Each row is a point on a landscape with many valleys, with its height.
From any point a ball rolls to the lowest of the 4 points nearest to it. It stops when none of these is lower. Distance is the straight distance between rows; heights are no part of it.
k_5: [ 20  29  21 -20  42 -17  36 -27  -2]  (h 656)
k_576: [ -6  23  21 -21  -1  -9  -3 -14 -20]  (h 379)
k_870: [  0  10  12  -9  -4  -7 -15  -6  -5]  (h 343)
k_97: [ -5  21  21 -12   3 -13   3 -16 -16]  (h 337)
k_411: [ 15  23   8   2  26 -13  32 -27  -4]  (h 346)
k_117: [  5  29  21 -15  25 -16  31 -24 -11]  (h 548)
k_779: [  0  -5   0  -2  -5  -5 -19  11   4]  (h 784)
k_397: [ -9  11  20 -32 -12  -2 -26   0 -18]  (h 522)
k_436: [ 13  15 -14  33  32  15  36 -30  13]  (h 324)
k_901: [ 12  13  -1  23  24  -1  34 -28  10]  (h 161)
k_188: [  7  -3 -20  39  25  18   7 -18  20]  (h 643)
k_700: [ -7  -2  11 -25 -14  -2 -28  10 -11]  (h 644)
k_308: [ -3 -21 -11  20   0   7  -7  14  22]  (h 495)
k_298: [ 13   8 -24  42  33  21  31 -30  15]  (h 502)
k_615: [-10 -25 -18  17 -18   6  -4  36  12]  (h 587)
k_213: [-16 -26 -21  10 -36   4  -8  41   0]  (h 635)
k_179: [ 6 -5 -1 19  7  5 -6  1 13]  (h 139)
k_229: [  3 -14 -16  35  16  13  -1  -2  22]  (h 481)
k_323: [ 15  19  -5  24  30   4  35 -33  10]  (h 187)
k_857: [ -9  15  22 -23  -7  -3 -16 -12 -19]  (h 285)
k_474: [  5  -7  -2  12   1   0 -12   5  14]  (h 558)
k_395: [  5 -10 -10  24   8   7  -4   8  22]  (h 421)
k_32: [  5  15  15   0   5 -11  -4 -13  -6]  (h 226)
k_991: [-13 -24 -23  -2 -36   0 -12  41  -4]  (h 716)
k_960: [  2   1   7   7  -2  -4 -10  -3   4]  (h 839)
k_997: [  8  20  12   5  20  -9  21 -24  -4]  (h 349)
k_950: [ -1 -20 -13   6 -12   4  -9  26  14]  (h 609)
k_502: [-22 -27  -1 -42 -41   7 -22  36 -27]  (h 765)
k_136: [  4  12   9  10   8 -13   7 -19  -3]  (h 339)
k_577: [ 15  15 -24  35  37  23  40 -38  17]  (h 402)
k_958: [-17 -21  13 -56 -36   8 -27  24 -25]  (h 761)
k_388: [  3   0   3   2  -1 -10 -17   0   4]  (h 684)
k_285: [ 22  26  12  -6  37 -10  44 -30   1]  (h 584)
k_17: [ 20  19  -6  19  31   3  41 -30  11]  (h 206)
k_880: [-10  -6  15 -38 -21   0 -32  11 -11]  (h 653)
k_753: [ 22  23   5   3  39  -5  47 -33   9]  (h 688)
k_731: [-12 -17 -10 -21 -29  -2 -20  38  -8]  (h 720)
k_750: [-18 -26 -23  12 -25   4  -2  42  10]  (h 597)
k_587: [  2  20  15  -4   3 -11  -1 -14  -8]  (h 274)
k_778: [ 12  11 -11  31  25  12  25 -31  10]  (h 323)
k_940: [-10 -11   4 -31 -20   0 -27  20  -7]  (h 706)
k_373: [ -3 -17  -3  -1 -10  -2 -16  22  10]  (h 753)
k_19: [-20 -23 -10 -28 -44   1 -24  39 -24]  (h 809)
k_989: [  3   6   1  17   9  -3   1 -12   8]  (h 426)
k_629: [ -7 -19 -12   0 -16  -1 -13  34   9]  (h 621)
k_548: [-20 -23  10 -55 -42  11 -27  28 -26]  (h 754)
k_724: [ 11  11  -1  27  22   2  22 -28   5]  (h 193)
k_917: [  8  13   4  17  12  -6  16 -24   3]  (h 243)
k_208: [ 11   5 -15  39  27  15  21 -23  15]  (h 559)
k_540: [  3 -10  -3   4  -6  -4 -11  13   9]  (h 871)
k_287: [ 15  20   3  10  25  -6  34 -31   3]  (h 207)
k_955: [ -4   8  16 -21  -6  -6 -20  -4 -12]  (h 422)
k_582: [  1  19  19  -4   7 -13   6 -17 -12]  (h 336)
k_146: [  6   1  -8  32  19  10  10 -17  13]  (h 717)
k_198: [ -6 -11   1 -20 -20  -3 -22  27  -5]  (h 724)
k_879: [ -9 -20  -9 -11 -19  -2 -17  30   0]  (h 677)
k_734: [ -7 -24 -13  14  -7   1  -9  29  17]  (h 562)
k_663: [-19 -28 -24   3 -52   3 -20  47 -16]  (h 380)
k_443: [  5  -1  -3  26  14   2   5 -13  10]  (h 566)
k_855: [ -2   4   7  -8  -6  -7 -18   1  -5]  (h 427)
k_737: [ -3  16  18 -14  -2 -10 -11 -15 -14]  (h 265)
k_562: [-17 -20   6 -46 -39   6 -27  24 -25]  (h 745)
k_163: [-11 -18   1 -33 -29   1 -24  29 -15]  (h 727)
k_968: [-16 -17   9 -47 -38   4 -25  26 -22]  (h 740)
k_489: [ -5  -7   2 -14 -14  -3 -21  21   0]  (h 781)
k_686: [  0  25  20 -10  10 -14  11 -22 -14]  (h 394)
k_606: [  2 -18 -15  29  13  11  -5   8  22]  (h 459)
k_101: [ 16  20 -13  25  36  13  45 -32  14]  (h 242)

For each start below, name the point where the ball stops.
k_397 -> k_737
k_686 -> k_32
k_960 -> k_32
k_163 -> k_737
k_489 -> k_179
k_97 -> k_32
k_146 -> k_901
k_117 -> k_901
k_615 -> k_179
k_779 -> k_32

Two balls start at each pair of points below. Name the first point that both come to, or write -.
k_750 and k_540 -> k_179
k_880 and k_198 -> -
k_229 and k_373 -> k_395

Call two points neighbours if one is among the 4 nearest of the other. Go from one point of each pair to the other, from neighbour to neighbour, staying as low as possible. Name the highest point that can't be avoided.
k_663 and k_32 -> k_213
k_901 and k_737 -> k_136
k_737 and k_179 -> k_989
k_32 and k_737 -> k_587
